Each row is a point on a landscape with many valleys, with its height.
From any point a ball rolls to the lowest of the 4 points nearest to it. It stops when none of these is lower. Distance is the straight distance between rows; heights are no part of it.
K_14 h=5.84: -3 3 -21 -2 0 -18 3 6 -2 -10 4 -3 16 5 18 -9 1 22 14 -17 -4 4
K_346 h=4.20: 0 -13 -14 2 -21 -1 3 8 -3 -11 2 1 17 13 18 -13 -8 21 4 -14 -4 4
K_184 h=3.26: 3 -20 -1 14 -35 1 17 5 15 -1 1 12 17 9 29 -22 -8 20 -14 -5 -9 15
K_655 h=5.44: 2 2 25 -10 32 21 4 3 -4 2 -8 -5 5 -2 -13 15 26 -13 20 31 10 7
K_410 h=7.26: -2 -30 8 26 -43 11 8 -15 32 15 7 27 -2 5 14 -19 -36 -4 -33 4 -8 26
K_189 h=5.92: 6 -14 -9 4 -33 20 -14 4 -15 -10 3 1 -3 9 -10 -2 -28 5 -26 -15 8 0
K_650 h=3.19: 14 22 24 -10 36 -14 14 -7 5 32 -18 -10 1 -29 -8 -1 47 -11 13 16 4 -32
K_58 h=8.37: -10 4 1 -1 23 -2 -10 3 -5 -8 2 2 -9 5 -9 11 12 -3 23 18 2 12
K_292 h=5.83: 13 -18 1 11 -45 29 5 -6 8 0 5 7 1 10 0 -9 -33 -3 -36 -18 6 1
K_515 h=8.17: 11 -9 -10 -3 -36 28 -19 5 -6 -2 19 9 -13 -5 -25 13 -43 -11 -38 -22 45 3
K_21 h=2.60: -15 29 -8 -4 31 -43 5 -6 9 8 -5 -11 -7 -15 5 0 12 -6 17 -13 -25 -23
K_48 h=5.66: -9 -8 -9 -4 1 2 -20 10 -17 -18 1 0 -7 15 -5 6 -4 7 12 2 -3 9
K_252 h=4.78: -6 16 -21 -3 7 -29 8 2 -2 -4 -1 -3 15 -2 22 -6 1 22 13 -21 -8 -2
K_154 h=5.03: 20 17 26 -18 43 4 17 -6 -5 23 -15 -10 15 -24 -13 -2 40 -6 16 16 16 -28
K_766 h=6.49: -7 -5 17 -7 13 19 -11 5 -18 -9 -3 -4 -10 10 -21 19 6 -15 4 32 3 18
K_121 h=6.41: 1 -26 8 21 -44 19 11 -9 21 7 5 15 3 6 9 -18 -30 -2 -33 -7 -8 15
K_984 h=8.16: -4 6 4 -3 31 1 -7 -1 -3 -4 -2 -1 -6 1 -8 13 19 -8 25 23 2 7
K_250 h=5.04: 8 7 25 -10 36 18 7 4 -3 8 -11 -6 10 -7 -11 12 29 -14 21 28 16 -1
K_495 h=6.28: -8 -6 9 -4 11 13 -17 5 -17 -11 1 -2 -15 11 -18 16 4 -9 7 26 3 14
K_116 h=6.08: 6 -17 -7 3 -36 18 -9 2 -10 -8 4 2 -1 12 -2 -5 -25 7 -26 -16 3 2
K_390 h=8.87: -1 -5 -2 -4 -10 17 -26 -2 -27 -13 7 3 -20 7 -24 15 -20 -7 -22 5 9 12
K_519 h=5.55: 8 -18 -1 8 -45 21 1 1 1 -3 4 4 4 10 2 -9 -30 3 -30 -19 1 1
K_465 h=5.37: 0 -12 -8 -3 -22 14 -24 3 -23 -14 3 2 -10 11 -12 7 -21 2 -18 -6 7 3
K_199 h=5.67: -9 -8 2 -6 -1 12 -21 4 -21 -16 2 -2 -18 12 -21 14 -6 -4 -3 17 -2 12
K_744 h=9.12: -10 -5 -1 -6 13 4 -14 5 -10 -13 3 -4 -11 12 -9 11 2 -3 16 16 -1 11
K_558 h=2.11: -2 -28 9 23 -45 12 13 -10 31 12 5 22 3 7 14 -19 -31 -5 -33 0 -11 19
K_721 h=4.52: -8 17 -20 -3 9 -34 14 -2 1 -3 -1 -6 16 -9 25 -10 2 25 5 -19 -8 -2
K_457 h=3.94: 17 22 26 -14 40 -7 16 -7 -2 31 -15 -8 8 -28 -10 -4 43 -7 13 17 11 -33
K_797 h=2.49: -10 26 -3 -3 33 -37 4 -6 11 10 -6 -10 -8 -12 0 4 18 -6 20 -5 -19 -21
K_528 h=5.70: 2 14 12 -3 40 0 2 -3 6 8 -5 -3 -2 -13 -8 11 32 -13 27 22 7 -2
K_230 h=8.33: -20 24 1 -6 31 -56 16 -3 7 15 -11 -18 -10 -16 6 -4 13 -11 12 -6 -36 -33
K_342 h=3.86: 10 16 16 -5 41 6 10 -3 4 15 -7 -7 4 -18 -4 8 37 -9 23 21 13 -9
K_903 h=6.66: -8 -4 9 -4 2 18 -21 2 -25 -10 1 -2 -20 9 -24 19 -10 -12 -11 25 6 19
K_877 h=3.99: 8 25 20 -6 32 -27 10 -5 8 32 -15 -11 -10 -28 -2 1 42 -19 15 13 -11 -35
K_247 h=2.57: -8 22 -20 -6 14 -44 11 -5 2 0 -1 -9 9 -8 16 -8 1 18 9 -22 -14 -11
K_466 h=3.09: 2 -13 -9 7 -28 -2 13 10 7 -6 2 6 20 8 27 -18 -4 24 -7 -13 -3 11
K_86 h=6.82: -7 2 14 -7 22 16 -7 3 -13 -5 -2 -3 -6 5 -14 17 13 -13 13 31 4 17
K_860 h=6.75: 15 -13 -8 5 -42 30 -8 1 5 -1 14 9 -2 -2 -12 5 -44 -11 -37 -25 31 -4
K_89 h=3.41: -8 8 -19 -4 11 -20 -2 2 -2 -11 1 -2 8 4 11 -3 2 16 20 -15 -5 1
K_426 h=4.60: 15 14 24 -10 39 12 11 -1 -1 11 -10 -8 11 -13 -9 8 36 -8 21 25 17 -10
K_855 h=8.43: 0 9 -19 1 -4 -24 17 2 3 -5 2 -1 21 -5 29 -13 3 30 4 -20 -3 6
K_313 h=4.82: 2 -26 4 20 -45 9 16 -1 27 5 6 23 7 10 23 -21 -17 5 -24 -1 -10 21
K_389 h=4.11: -2 19 6 -3 36 -13 1 -3 11 8 0 -1 -5 -14 -7 10 29 -11 28 12 -2 -7
K_384 h=2.88: -15 27 -11 -4 22 -51 11 -7 5 5 -7 -14 -2 -13 13 -4 5 2 9 -17 -24 -19
K_481 h=5.00: 19 12 25 -14 42 11 15 -4 -4 18 -13 -6 16 -20 -12 4 38 -7 20 21 18 -20
K_871 h=4.99: 9 -22 0 9 -43 20 3 1 3 -4 1 4 8 11 7 -14 -24 8 -27 -14 -4 6
K_149 h=3.10: -6 26 1 -2 37 -24 2 -4 10 13 -4 -7 -9 -17 -1 7 28 -11 23 6 -12 -19
K_617 h=5.10: -4 25 9 -2 33 -40 10 -3 11 21 -12 -11 -13 -23 3 0 29 -21 18 2 -23 -36
K_826 h=3.51: 3 -25 2 16 -42 10 14 2 20 0 1 12 15 10 25 -20 -12 13 -17 -3 -9 16
K_662 h=7.09: 5 -22 5 16 -46 25 12 -13 24 8 7 19 2 4 5 -15 -40 -7 -40 -8 -2 17
K_808 h=2.80: 1 -9 -9 5 -23 -8 17 5 8 -6 0 7 22 3 31 -16 -1 26 -2 -12 -4 11
K_740 h=2.58: -13 26 -18 -1 23 -41 6 -5 2 0 -4 -9 2 -8 9 -3 7 8 16 -18 -17 -16
K_108 h=6.86: -12 21 10 -2 30 -53 19 4 7 20 -13 -19 -16 -16 3 -5 22 -18 15 2 -35 -40
K_969 h=6.87: 9 -17 2 16 -46 30 8 -9 21 4 10 11 5 2 0 -9 -40 -9 -41 -16 9 7
K_600 h=4.95: 3 -18 -9 1 -26 10 -10 4 -12 -14 4 -1 2 17 1 -6 -16 14 -6 -13 -1 2
K_866 h=4.97: -3 13 5 -3 34 -4 -2 1 3 2 1 -2 -5 -7 -5 12 26 -12 27 19 1 -2
K_415 h=4.72: 8 -24 -2 13 -44 19 9 -2 7 -1 2 7 11 8 13 -17 -19 7 -27 -13 -4 11
K_703 h=8.47: 10 -17 -1 12 -44 33 4 -6 14 2 13 11 3 0 -6 -6 -45 -11 -39 -23 25 1
K_771 h=3.77: 0 27 9 -2 37 -22 6 -9 13 19 -7 -6 -8 -22 -4 7 35 -17 20 11 -7 -23
K_822 h=1.03: 12 -14 -10 6 -40 28 -12 2 -8 -7 10 4 -8 3 -12 1 -37 -4 -36 -20 18 -2
K_614 h=5.40: -8 10 -3 -4 31 -3 -9 3 -1 -6 2 1 -8 1 -6 10 18 -7 27 15 2 5
K_715 h=5.96: 1 7 16 -6 33 12 1 1 1 2 -3 -3 1 -4 -9 16 28 -11 25 31 9 7
K_28 h=2.29: -8 17 -13 -4 27 -21 -6 0 3 -6 0 -4 -1 0 2 4 8 5 26 -6 -7 -2
K_341 h=3.45: 5 -16 -7 4 -27 5 7 9 2 -7 -1 0 17 14 20 -13 -9 21 -6 -16 -5 6
K_49 h=7.77: -5 2 11 -5 24 10 -10 4 -6 -5 0 -4 -10 6 -12 17 15 -9 19 26 2 11
K_846 h=7.30: 3 -8 -8 -2 -22 21 -25 2 -23 -9 9 5 -19 6 -25 13 -31 -3 -31 -9 21 4
K_13 h=1.74: 9 23 18 -5 39 -6 13 -6 6 25 -10 -7 -2 -25 -6 5 43 -12 17 17 4 -21
K_266 h=4.06: 6 -21 1 11 -42 14 11 1 8 -3 2 9 13 13 18 -20 -15 13 -18 -9 -5 9
K_480 h=8.35: 12 -15 -5 8 -42 32 -2 -2 6 -1 12 6 -1 -1 -9 -2 -40 -9 -41 -22 23 -1
K_294 h=2.01: -10 23 -8 -1 32 -26 -1 -3 8 0 0 -2 -7 -8 2 3 16 -4 25 -1 -8 -8
K_696 h=5.35: -6 -10 -6 -5 -9 11 -24 3 -25 -16 4 -2 -15 14 -15 10 -11 4 -6 2 -1 10
K_171 h=7.04: -4 1 17 -8 28 14 -4 1 -5 -3 -3 -1 -6 3 -12 13 19 -13 21 29 4 13
K_844 h=6.06: -1 -4 -17 -3 -9 -10 1 9 -4 -9 -1 1 15 10 17 -8 -4 24 10 -15 -2 5
K_269 h=4.33: 2 -25 5 18 -46 13 11 -2 19 3 4 16 11 11 19 -21 -19 9 -26 -6 -9 15
K_897 h=4.94: 15 6 30 -13 38 21 11 -1 -4 11 -15 -10 15 -9 -15 10 34 -11 18 26 20 -9
K_345 h=2.72: 9 -18 -6 7 -43 27 -4 -2 -2 -3 5 2 -1 7 -2 -6 -32 -3 -33 -20 11 0
K_994 h=4.96: -8 -1 -16 -6 9 -10 -11 7 -8 -14 2 -3 -2 10 2 2 0 11 18 -5 -6 5
K_802 h=5.45: 8 -21 3 16 -46 20 8 -5 15 3 4 9 8 10 9 -16 -28 2 -33 -10 -4 12
K_962 h=3.15: 3 -13 -6 12 -32 -3 16 6 15 0 3 13 19 6 33 -22 -3 24 -8 -9 -5 16
K_115 h=5.25: -1 -14 -11 -3 -20 10 -17 6 -22 -13 1 -1 -6 19 -7 0 -16 9 -10 -7 0 6
K_281 h=8.34: -5 -7 3 -8 -5 19 -27 -1 -27 -12 6 3 -19 8 -26 17 -15 -9 -19 13 8 15
K_616 h=8.00: 11 -9 -9 -4 -29 27 -22 3 -17 -5 13 5 -14 -1 -24 15 -37 -5 -36 -15 34 2
K_967 h=7.58: -8 5 -8 -4 21 -7 -10 2 -2 -10 3 0 -6 7 -4 9 9 2 25 9 -1 7
K_354 h=2.59: -10 19 -18 -4 24 -32 1 -4 2 -4 0 -6 2 -4 9 2 6 10 20 -16 -9 -8
K_811 h=5.27: 0 2 -16 -1 -11 -16 12 6 4 -8 2 -1 21 3 28 -16 0 25 6 -19 -3 5
K_239 h=8.32: -10 -2 3 -2 19 5 -13 4 -12 -11 2 2 -10 9 -12 15 7 -6 21 20 -2 12
K_428 h=4.48: 0 25 15 -5 35 -35 11 -4 10 26 -12 -14 -14 -25 1 1 36 -21 15 9 -16 -34
K_332 h=4.31: 3 -19 -9 3 -31 6 -2 6 -8 -11 1 1 8 17 10 -11 -14 16 -9 -12 -3 6
K_225 h=2.68: -11 15 -21 -4 20 -27 -2 2 -3 -9 1 -2 4 -1 8 2 3 14 21 -14 -8 -3
K_31 h=2.31: -13 25 -11 -3 30 -39 3 -7 6 3 -1 -7 -4 -12 5 3 14 -1 19 -11 -16 -18
K_726 h=6.03: -4 -9 -14 -4 -6 -2 -14 9 -11 -15 2 0 1 16 1 0 -6 13 9 -6 -4 6
K_215 h=6.09: 8 -10 -10 1 -31 21 -20 1 -17 -9 7 0 -12 7 -16 4 -31 -1 -31 -13 14 3
K_19 h=6.24: -8 -6 15 -5 11 17 -15 1 -22 -10 1 -1 -16 10 -21 19 0 -14 -1 27 0 15
K_511 h=2.87: -4 16 -3 -5 35 -13 -6 -1 7 -1 -1 -1 -6 -6 -5 10 22 -8 27 11 -2 -3

For each start below, name the point where the ball stops.
K_171 => K_13
K_48 => K_294
K_703 => K_822
K_14 => K_294
K_266 => K_808
K_655 => K_13
K_984 => K_294
K_108 => K_294
